Each scene shows the same named points in several views. A view is turned or mirrored, and shifted as a whole, has a little noise and may leave points out.

Scene 1
View 1
Q192: [ 12  -6 -17  24 -36  11   9  -4   3  17   9  -8   0  -8 -14   7 -10  32
  16  -2  25 -29 -13   4   3  -4   4  -7  40  38  -1  24   3  24   4 -21
 -20  -2  14  -2   9  17 -15 -25  -3   2 -26  -6   1  12  -1  17 -13 -16]
Q373: [ 13  -4  12  -4 -15  24  32 -14   3  -8 -16 -58  14 -22 -10 -10 -24  55
  -6   2  10 -52  -1 -15  24 -14  -2 -23  22  24 -27  24 -10  13 -22  30
 -31  19  24  16  17  14   9   1  34 -16 -29  20   5 -12  35  -3  -9  34]
Q648: [ 10   1  -3   9 -24   8  -1 -10  -4  11  -8 -16   4 -23  -8  -3  -6  34
   6  -9  20 -30 -18   3  -2  -5  -4 -11  28  38  -7  21   3  26 -10   8
 -16  18  21   3  21   6 -18 -26  -1  10 -38  -1  21   9  11  18  -4  -9]
Q955: [ 17  16  21 -38  25  21  41 -14   0 -30 -41 -34  22 -10 -30 -15 -18  37
 -34  15   2 -55  24 -36  23 -30 -33 -24   2   8 -45  -1 -23 -13 -26  36
 -26  30  49  37 -17  -5  15 -16   6   2 -31  24  35  -7  49   6 -20   2]
Q2: [-10   3  18  16 -33  10 -24 -23 -10  20 -15 -50   2 -49  27 -31 -17  41
   4 -35   2 -30 -57  18  -6  13  13 -35  17  44  -6  31   6  40 -33  55
 -21  56   3  12  53  -3 -48 -46  21   5 -61   1  35   2  30   7  26  43]
Q941: [ 20  30   8 -35  51 -31 -16 -23  -3 -18 -38  81  30 -13 -21  16  28  -2
 -53  -6  21 -13   7 -25 -56 -12 -62  -7 -15  28   0 -54  -6  14 -17  -1
   3  50  24  12 -23 -59 -50 -66 -99  61 -24 -18  92  48  19  37 -34 -89]
Q500: [ 11   1  -1   9 -22   3 -12 -16  -5  12  -9  -5   4 -26   0  -5   2  25
  -2 -18  18 -23 -25   9 -12   4  -7 -16  24  41  -4  13   9  26 -10  15
 -12  28  14   4  19  -7 -36 -47 -14  13 -40  -8  33  21  10  17   2 -15]
Q915: [ -4   1  -7   8 -27  36  23  -1  -7  -1 -16 -55  -7 -19 -26 -21 -21  31
   6   9   2 -47  -5   4  30  -7  -8 -16  50  35 -42  53  -5  16  -6  20
 -34  19  45  22   5  18  20 -35  19   6 -56  11  10  -5  11  25   9   2]
Q112: [ 44   0  11 -10   0 -18  11 -18  14  -5  -7  26  40  -6 -12  23   2  38
 -22  -4  38 -25   3 -27 -16 -17 -13  -7  -4  26  19 -39  -1  14 -16 -19
   3  -3   9  -8  -2 -10 -30  -5 -24   3  18   3  25  20  18  -1 -54 -26]
Q891: [ 23 -14 -11  19 -45  25  35   1   4  11   8 -52  12 -10 -16  -1 -20  56
  19   9  17 -47  -8  -6  35  -9  17 -10  42  36 -11  33  -1  17   0  -2
 -26 -12  18   2  11  41  16  12  40 -21 -16  11 -29 -11  10   2 -18  27]
Q839: [ 17   2  -3   1 -19  22  28  -6   6  -4  -8 -27  11 -10 -24   0 -11  36
  -2  11  13 -47  11 -11  22 -12 -14 -11  31  26 -25  28 -10   8 -10  -1
 -25   5  35  15  -6  13  14 -15  14  -3 -30   8   7  -1  12  11 -12  -7]
Q566: [-11   3 -12  13 -26  17  -6  -6 -10  12 -13 -24  -9 -27 -10 -14 -11  25
  13  -5   8 -30 -19  14   8   4  -9 -15  42  43 -26  40  -1  27  -3  21
 -22  30  25  17  17  -1 -14 -49   1  23 -58  -5  27  10  10  25  16 -13]
View 2
Q566: [  0  29  -5   6  22  -6 -50  15 -17  10  14  22  -4 -18  33  11 -20  15
  -5  16 -19 -11  29  18 -12  11  -4 -30  16 -12  -8   8   3  17   0  -1
  16  38  19 -29 -15 -15  -6  35 -36   7  -4  41  10   9  23 -14  30  -6]
Q373: [ 25  15 -34  10   2  16 -41  -1  29  -8  16  28  14 -25  16  44  19  31
 -11  15 -22  -4  15  34 -12  24   5 -59  23   9 -30  11   4  14 -21 -20
   0  24  -3  18  17   0  -7   1 -20 -21 -17  23  25   6   7  -8  30  15]
Q941: [ -64    4  -27   13   10  -27   19   19 -106   19  -67   31   27   27
  -14  -39  -73  -23  -20  -29   77  -42   31  -82   46  -14  -51   -2
   77  -13    1   51   27   27  -21   18   17  -33   27   -6    6  -59
  -29    3    3   53  -18  -21  -40   13   17   41   23   22]
Q915: [ 18  24  -3   0  29  12 -56   9  -1  -2  26  32   2 -28  37  33 -12  35
  -6  33 -30   1  24  32 -20  20  15 -40  21 -16 -12   6  13  14   2 -14
   8  35   4 -13  -7   2 -17  30 -30 -25 -18  39  31  19  29 -13  22  10]
Q891: [ 11  29 -25  -9  22   7 -44   7  26  -2  34  16  15 -25  35  40  20  48
 -11  25 -40  -4  14  18 -39  26  33 -61 -13  27 -36 -22  -3   8  11 -29
  -8   8 -17   5  -9  15 -21  -7 -31 -51  -5   9  36   4   0   2  17   3]
Q648: [-16  25 -17   9  22 -11 -33   9  -5  13   7  15   7 -11  24   4 -12  17
  -7   5 -10 -18  27  -3 -15  13  -2 -36   9   6 -14   4   4  18   0  -3
   6  18   8 -14 -13 -13 -11  10 -29   4   2  17   3   3   9  -2  31 -10]
Q839: [  3  20 -16  -9  23   9 -34  14  -9  -2  13  34  12 -23  25  29  -6  39
 -12  23  -9  -4  24   5 -16  15  15 -41  17   4 -18   7   6   8   5 -17
   0  -4  -5   2  -1   2 -21   5 -12 -30 -24   9  29  18  17   3  22  20]
Q955: [ 23  -1 -36   3   2  33 -27   3  -9 -18  -9  53  25 -26   5  45  -9  36
 -18  14   9   0  21  24   9  18 -16 -44  75  -7 -12  45  16  11 -37 -16
  12  -2   7  39  38 -10 -20   6   1 -16 -42  10  20  23  20   6  26  46]
Q2: [  5  19 -21  29  -4 -14 -54  -7  36  15  20  -2 -11 -18  24   6  21  -5
 -14 -12 -29 -18  29  42   0   7 -26 -49   3   5 -22  -2  -7  25 -19  -2
  20  77  35 -12  -2 -20  22  31 -43  46  21  59  -4 -13   2 -24  56 -36]
Q112: [-40  19 -49   1  10 -11  10   6 -28   4 -26  10  30  13  -2   1  -5  12
 -21 -15  24 -34  14 -54   6  13  -4 -43  20  36 -36   2  10  17  -6  -5
 -16 -41 -10  12   7 -20 -29 -36  -8  -4  -3 -34  -6  -3 -11  35  21  18]
Q500: [-25  26 -14   8  20 -21 -25   9 -20  15   1   8   2  -6  24  -5 -18  -2
  -6   0  -2 -21  27  -8  -3   3 -14 -34  11   7 -11   4   6  20  -1  -1
  13  24  22 -19 -18 -24  -5  12 -32  24   6  22  -3   3   8  -2  32 -10]
Q192: [-22  37 -11  -7  30 -14 -26  12 -11  12  15   9   4  -5  34   7 -11  20
  -7  16 -14 -14  22 -15 -28  14  18 -43 -10  17 -22 -17   4  11  17 -10
   0   0  -8 -22 -28  -2 -18   6 -31 -17  -1   8  11   5   8  11  20  -8]
View 3
Q373: [ 11  25 -37  28 -28  -5 -28  -8   9  -4   9   5  17 -64  -5  35  13  17
  14  11  42  15  12   6   2  -4 -19  29  -8 -14  18 -28 -11  26  -3   5
  10  21  -1 -25  10 -12 -33   3  33  47   5  -4 -13 -11   8   4 -11  27]
Q891: [ -6  32 -26  42 -53 -11 -43 -12 -19   7  13  25  26 -52   4  37  14  22
  19  17  45   9  -6  34  12   3 -37  26  11  14  27  -5  -7  16 -28   5
  14  36  -9 -17  32   3 -55 -13  40  52 -18 -29  -6  18   5  -1 -25  53]
Q192: [ -8  -1  11  21 -22  -7 -29 -16 -24  10  21  13  30 -11   3  12  20  -2
   0   9  16  18 -10  16  -7 -21 -34   4  13  13  18  14  17   7 -21  14
  28  23  -1 -12  43  12 -47  -6  -2  32 -21 -34  12  14  10 -18 -19  49]
Q955: [  2  22 -38  -5 -12  21 -31 -24  11 -13 -11 -36  10 -66   3  13   6  -2
  16  -2  22  -9  14 -18  -5 -16 -21  22 -25 -15  12 -37 -11  -1  36  -6
  36  21   0 -48  -9 -56   3  29  29  22  21  10  -3 -39 -13   2   8  21]
Q941: [  8  -8  35 -50  46  22   2 -32 -13   7   5 -33  30  39   1 -67   7 -47
 -21 -23 -61 -18  -2 -57 -37 -88  -7 -46   2   1 -12   4  19 -31  42 -12
  74  -5  22 -36  32 -43  34  68 -68 -69  27  13  47 -34   4 -51  16  18]
Q500: [  7 -18  17   9   7  -7  -1  -7   2   5  29  10  29  -9  -5   9  22  -6
 -17  -2   0  30  -2 -13 -25 -37  -9  -6   4  -8  13   1  24  17  -8  20
  21   5  13  -4  40   7 -18   3 -30  11 -14  -7  20   1  18 -19  -9  35]
Q2: [ 31 -13   6  24   5 -19  18  13  29  -8  36  14  21 -48 -21  49  26   5
 -14   3  33  71  25  -9 -25 -33  10  25   2 -30   4 -31  23  56  -8  37
 -24  -7  22  12  22  23 -30 -18 -14  36 -15  15   0  -3  39  -2 -18  24]
Q648: [  3 -10   9  12  -5  -4 -14 -10  -4   4  20   6  28 -19   1  12  20  -8
  -3   8   9  24  -6  -2 -14 -26 -21   6   7   2  13   2  13  14 -13  18
  20  15   4 -13  34   2 -28   2 -12  23 -10 -11  11  -1  13 -17 -12  37]
Q112: [ 16  52 -20  -2   0  -5 -41 -21 -12  21   1  27  33  10  -8 -32   0  -1
   0   4  -8 -28 -11  -1   3 -42 -26 -15  24  15  12  -2  -8   2  -3 -34
  55  27   9 -19  36  -5 -16  40 -12 -28  31  -5  21   4  10 -43  -8  37]
Q915: [-11  -7  -7  17 -26   7 -20 -12  -1  -8  12 -24  19 -58   1  32  20  -3
  11   5  28  16   5  -3 -12 -12 -33  30 -14  -8  17 -22   7   7   7  17
  18  16  -2 -35  12 -27 -26  -5  26  46 -15 -15  -1 -23  -8  12 -11  30]
Q839: [-10   8 -16  17 -30   7 -37 -18 -11   1   5 -11  22 -41   4  21  18   2
  13   7  20   2  -8   9  -4 -13 -38  15  -5   3  19  -6   2   0   4   4
  34  25  -6 -28  29 -26 -30   3  23  38  -7 -18   3 -10  -8   0 -16  37]
View 4
Q915: [  1 -44  38  17  -3  48 -56  38 -40   8  35  39 -12  -5  13  28 -15   5
  -8   8   7   6  16  32  -5 -14 -13 -15 -27 -20 -49  31 -17   3 -46  16
  -8  17  31 -31   3 -18  10  31  12  13  -5  -6  -2  -3  16 -33  19   0]
Q373: [-26 -28  17   4   5  46 -59  44 -21 -12   2  29  -7 -10  20  33 -19  44
 -22  25   4   6   8  28  11 -23 -14  13 -15 -22 -39  18 -24  12 -51  12
   1  14  20 -36   2 -11  30  22  18  -4 -12 -32   5 -10  -6 -39  14  30]
Q500: [  6 -14  10   2  -9  12 -14  20 -43   8   7   1   5 -17  34   8   2  -9
  16  12  -1   9   2  17  18  -3 -10 -13  -9   4 -24   2 -13  -5  15  13
 -17  20   7 -14 -10  -3 -19  43   8 -18  -7  10 -14 -24  25   1  14  21]
Q192: [  2 -19  26  17  18  37 -22  20 -29   4  29  15  13 -24  11  33   0 -11
 -12  19  12   1  13  -7  -5   8   3 -12 -15  -2 -25  -3  -3 -11   4  19
 -25  -2   7 -19  -2  -3  13  37  20  -6   3  -3 -11   7  42  -1  27  15]
Q2: [ -6 -15  -6  11 -33  29 -71  41 -45  11   6  15 -29 -17  57   9 -17   6
  -8  29 -15   9 -18  44  68 -20 -36  11   4   2 -35  11 -43 -10  23   6
   0  23  18 -42 -10 -22 -34  43  38 -16 -41   8 -21 -42  13 -17  -8  39]
Q648: [  2 -15  14  10   1  22 -24  24 -41   5   9   8   7 -14  25  17  -6  -3
   0  18   3   8   7  10   9  -5  -9  -9 -16  -2 -31   4 -13  -6  -4  19
 -15  14  12 -21  -4  -7  -1  32   8 -11  -4  -1  -9 -14  26 -10  17  21]
Q839: [ -8 -33  31   2  19  38 -26  30 -30  -4  11  24   6  -3  11  28  -8  20
 -12  13  13  -2  12  12 -17  -7  -2  -7 -27 -18 -34  12  -6   8 -49  16
 -14   7  18 -19   2  -2  31  26  -4   1   9 -24   2   4  15 -26  24  14]
Q955: [-24 -38  14 -15  -8  20 -23  38 -44 -17 -26  18   0  15  23  -1 -17  53
   7  10   4  17  17  37 -22 -36 -17  -6 -36 -31 -32  21 -21  32 -89   3
  10  35  17  -1   8   0  35   9 -35  -3   0 -43  25 -25 -28 -40  19  26]
Q941: [ 25   2 -11 -29 -13 -70  84  -3 -79  -5 -57 -52  50  19  37 -59  14 -14
  89 -14   6  24  19   5 -37 -13   6 -41 -34  17   4 -14  -4  19 -18  10
 -19  43 -14  50  -5  31 -26  34 -86 -40  22   2   6 -48   8  30  24  26]
Q566: [ 10 -36  28  17 -16  27 -40  29 -46  16  26  27 -10  -6  26  15  -8 -13
   8  11   5  12  10  26  15  -9 -17 -16 -18  -4 -38  23 -24  -6  -8  19
 -18  25  24 -23  -7 -16 -17  42   8   0 -13   5  -8 -19  31 -15  11   6]
Q891: [-19 -29  32  20  32  73 -58  35  -5  -8  29  36   6 -24   7  57  -9  21
 -46  28  13 -10   5  -3   1   2  -3   8 -14 -19 -39   3  -2  -1 -24  23
 -16 -14  19 -42   3 -10  48  21  37   2   2 -23   0  16  21 -30  26  17]
View 5
Q2: [ 37  40   1  27  13  -5   7  20  26   1 -41   4 -18 -11 -18  67   5  22
 -41 -12 -57   1   5  42  37   2   1  16  91  -6   0  -2  -4  -2  -9   3
   2 -11  13   1   7 -36  26 -61  10 -15   3 -27 -28 -45 -27  26 -32  -6]
Q891: [  4   9 -33  -4   3 -14   1 -35   6   0   1 -38 -20  -5 -30  45 -14 -22
 -20   3  17  -2  56  29  39  -7 -15  47  10   4  28 -20 -17  -4  52  37
  -6 -11  11  10 -18 -21  35 -13  21  23  36 -12  -5 -40   1  23  38 -11]
Q192: [ -1   0 -11  12   6   4  -7  -4  27   2 -27   8   1  -4 -14  26 -18 -21
  -6 -13   1  -2  41  -9  29  19  -2  27  12 -11  23 -37 -25   4  48  17
   7   3   0 -25 -14  -8  27 -22  20  12  17  -9  -5 -19  -6  30  25  -9]
Q839: [-15  16  -8 -21   6 -15   9 -29  21   7 -25 -24 -10   8 -16  33  11  -3
  -9 -10  30  19  25  -9  33   0 -13  32   3  -3  24 -29 -12  12  38  36
  -7  -9   7   6 -30 -12  25 -21  20  -3  22 -25   1 -17   7  15  14 -17]
Q648: [ -3  14   2   5  14   3  -1   2  28   0 -40   7  -3   8 -12  32   0   0
 -11 -17  -4   9  13  -7  26  15  -4  16  30 -15  19 -32 -18   8  26  12
  -1   6   2 -16  -9 -15  27 -31  21  -3  13 -20  -5 -23 -10  27  -3 -14]
Q112: [  5  19  27  24  22  -4  -5   0  24  15 -14   6 -29  35  13 -21 -13  29
 -35 -34  40  13   4 -26  -7   8  -2  -4 -22  -9  41 -61 -35  16  42  18
 -32  46  11 -37 -19 -14  49   4  25 -18   1 -23   5  -4 -10  -1  28 -14]
Q373: [  6  37  -8 -15   9 -23  20 -31  12   7 -16 -46 -25   4 -24  47   9  15
 -38  -4  14  12  20  29  28 -18 -13  33  24   9  19 -13   0   2  22  37
 -12 -16  17  25 -25 -23  36 -26  16  -7  16 -34  -3 -32  -3   8   9  -5]
Q955: [-21  54  23 -33  14 -29  35 -43  16  15 -35 -50 -20  26 -11  31  41  37
 -20 -24  55  33 -14 -10  12 -17 -12  18   6   5  19 -30   4  28  16  44
 -32  -6  20  37 -40  -6  21 -20  17 -36   8 -45  12   4  10  -8 -12 -14]
Q915: [-13  25 -15 -29  -4 -12  16 -23  21   0 -37 -22  -1  -8 -28  65  20 -15
   5  -3   7  15  27   6  45   1  -7  40  35  -5  10 -14  -6   6  27  31
   0 -30   1  20 -20  -9  15 -45  17   0  26 -28  -6 -17   6  27  -7 -18]
Q500: [  2  22  19  11   9   8   2  11  36  -3 -56  19   6   5  -6  43  12  11
  -5 -19 -20  13  -2 -14  30  23   4   8  50 -15  10 -31 -16  17   7   3
   0   1  -3 -14  -8  -8  10 -47  13 -20   8 -28 -10 -12 -13  26 -23 -18]
Q566: [ -8  19  -1  -6   1  -2   1   0  34  -5 -52   4   7 -10 -18  57  15 -12
  -1 -15 -20  12  15  -3  39  16  -2  26  47 -10   8 -23 -12  13  13  13
   7 -15  -3  -4 -10  -8  16 -45  16  -6  20 -22 -17 -18  -3  32 -20 -23]
View 6
Q955: [ -1  49  10  46 -61   9  36  -9  11  -2   0 -11 -10  12  29  13  39 -21
  -2 -32 -26  23  49  31   0  13  21 -18  28   3 -29   5 -18   6  11  -5
 -23  29 -30 -32  42  11  24  36 -31 -26  25  20   8  11  36  66 -10  17]
Q566: [  0   3  -9  13  20 -14  17 -17  17 -27  11 -55 -14  16   4  16  12 -31
 -14   2  -2  49   8   9  -6 -12 -21 -18  -8 -12   6  -5 -55 -45  28 -20
  14  43 -32   7  19   1  45  66 -30 -32  30  31  -8   7  73  27  -2  19]
Q839: [ -4  10  -7  22 -27  -7  38   3  17 -18 -14 -45   3   5  -8  17  25 -25
 -10 -21 -11  40  25   3  -6 -23  -1   0   8 -16 -10   8 -38 -18  24 -13
   0  33 -26  -1  10  11  29  51 -26 -22  29  13  -2   1  25  27  -1  16]
Q112: [  8 -15  -8  25 -52  23  27 -10  18   4 -27   7 -10   3   5 -14  19  -1
  10 -25  -5  20  -8 -15   2   1   3  -4   6  20 -18  -4  12  -1  25 -16
 -19  -3 -20 -12 -11  13  21   2 -25   1  22 -24 -17   9 -41 -41  11  19]
Q891: [-12  -4 -26  26  -8 -12  59  23  22 -33 -18 -69  29  -3 -37  13   4 -41
 -18 -15 -14  41  25 -30 -11 -32   2  17   3 -34 -18  27 -55 -16  53  -9
  25  33 -20   7  -8   9  25  66 -22   0  32   7 -35   6  24  24 -14  16]
Q648: [  5 -11 -12  15   5  -3  16 -18  11 -14   6 -34 -10  14  -5   1   9 -21
  -8   1  -4  44  -9   1  -7  -8 -16 -14  -3   3   5 -10 -24 -25  36 -18
   8  20 -24  -2   6   2  44  42 -31 -16  29   7 -20  19  34  -8   3  24]
Q500: [  9 -16  -7  15   9   3   1 -27   7  -3   9 -23 -19  18   9 -11   4 -15
  -8   7   3  35 -22   9  -4   7 -23 -29  -7  17  14 -13 -17 -29  36 -17
  -1  19 -19  -1   6   3  48  35 -33 -17  30   9 -20  18  39 -25   4  27]
Q2: [  3   3  -7  43  29 -23  -9 -22  -6 -17  41 -35 -12  37   1 -29 -20 -35
 -23  32  -7  30 -15   9 -14  28 -20 -45   0  16  20 -16 -31 -13  70   5
  32  20  -5 -10  22  -5  59  49 -26  -6  31  28 -69  44  97   2 -32  30]
Q941: [ 28 -10  20   8 -50  46 -24 -73  10  44  -2  48 -75  10  64  -4  54  30
  24 -22   3  34 -34  39  12  28 -24 -51   2  62   6 -49  42 -27 -24 -30
 -64 -15 -24 -14  27   9  40 -22 -41 -35  15 -21  54   7 -21 -59  38  25]
Q192: [  4 -23 -22  10   9   0  29  -6  16 -18 -11 -46   6   1 -17   4  10 -23
  -8  -5  -1  43 -14 -18  -8 -25 -24   1 -12 -12   3   3 -36 -34  36 -24
  12  28 -23   7  -9   4  39  50 -22 -15  28   1 -17   6  23 -18   5  14]
Q373: [ -7  31 -10  44 -27 -10  42  10   7 -23   1 -36  11  18 -12   3   5 -34
 -19  -7 -16  29  33   0  -8  -1  14  -7  15 -10 -17  11 -38   2  45   1
  10  30 -24 -15  20   2  29  52 -21  -7  29  19 -38  19  49  48 -29  21]

In a view up to two points have been moved. Name them for each view, in the order of its rows, or write none.
view 1 -> none
view 2 -> none
view 3 -> Q915
view 4 -> none
view 5 -> Q500
view 6 -> Q566
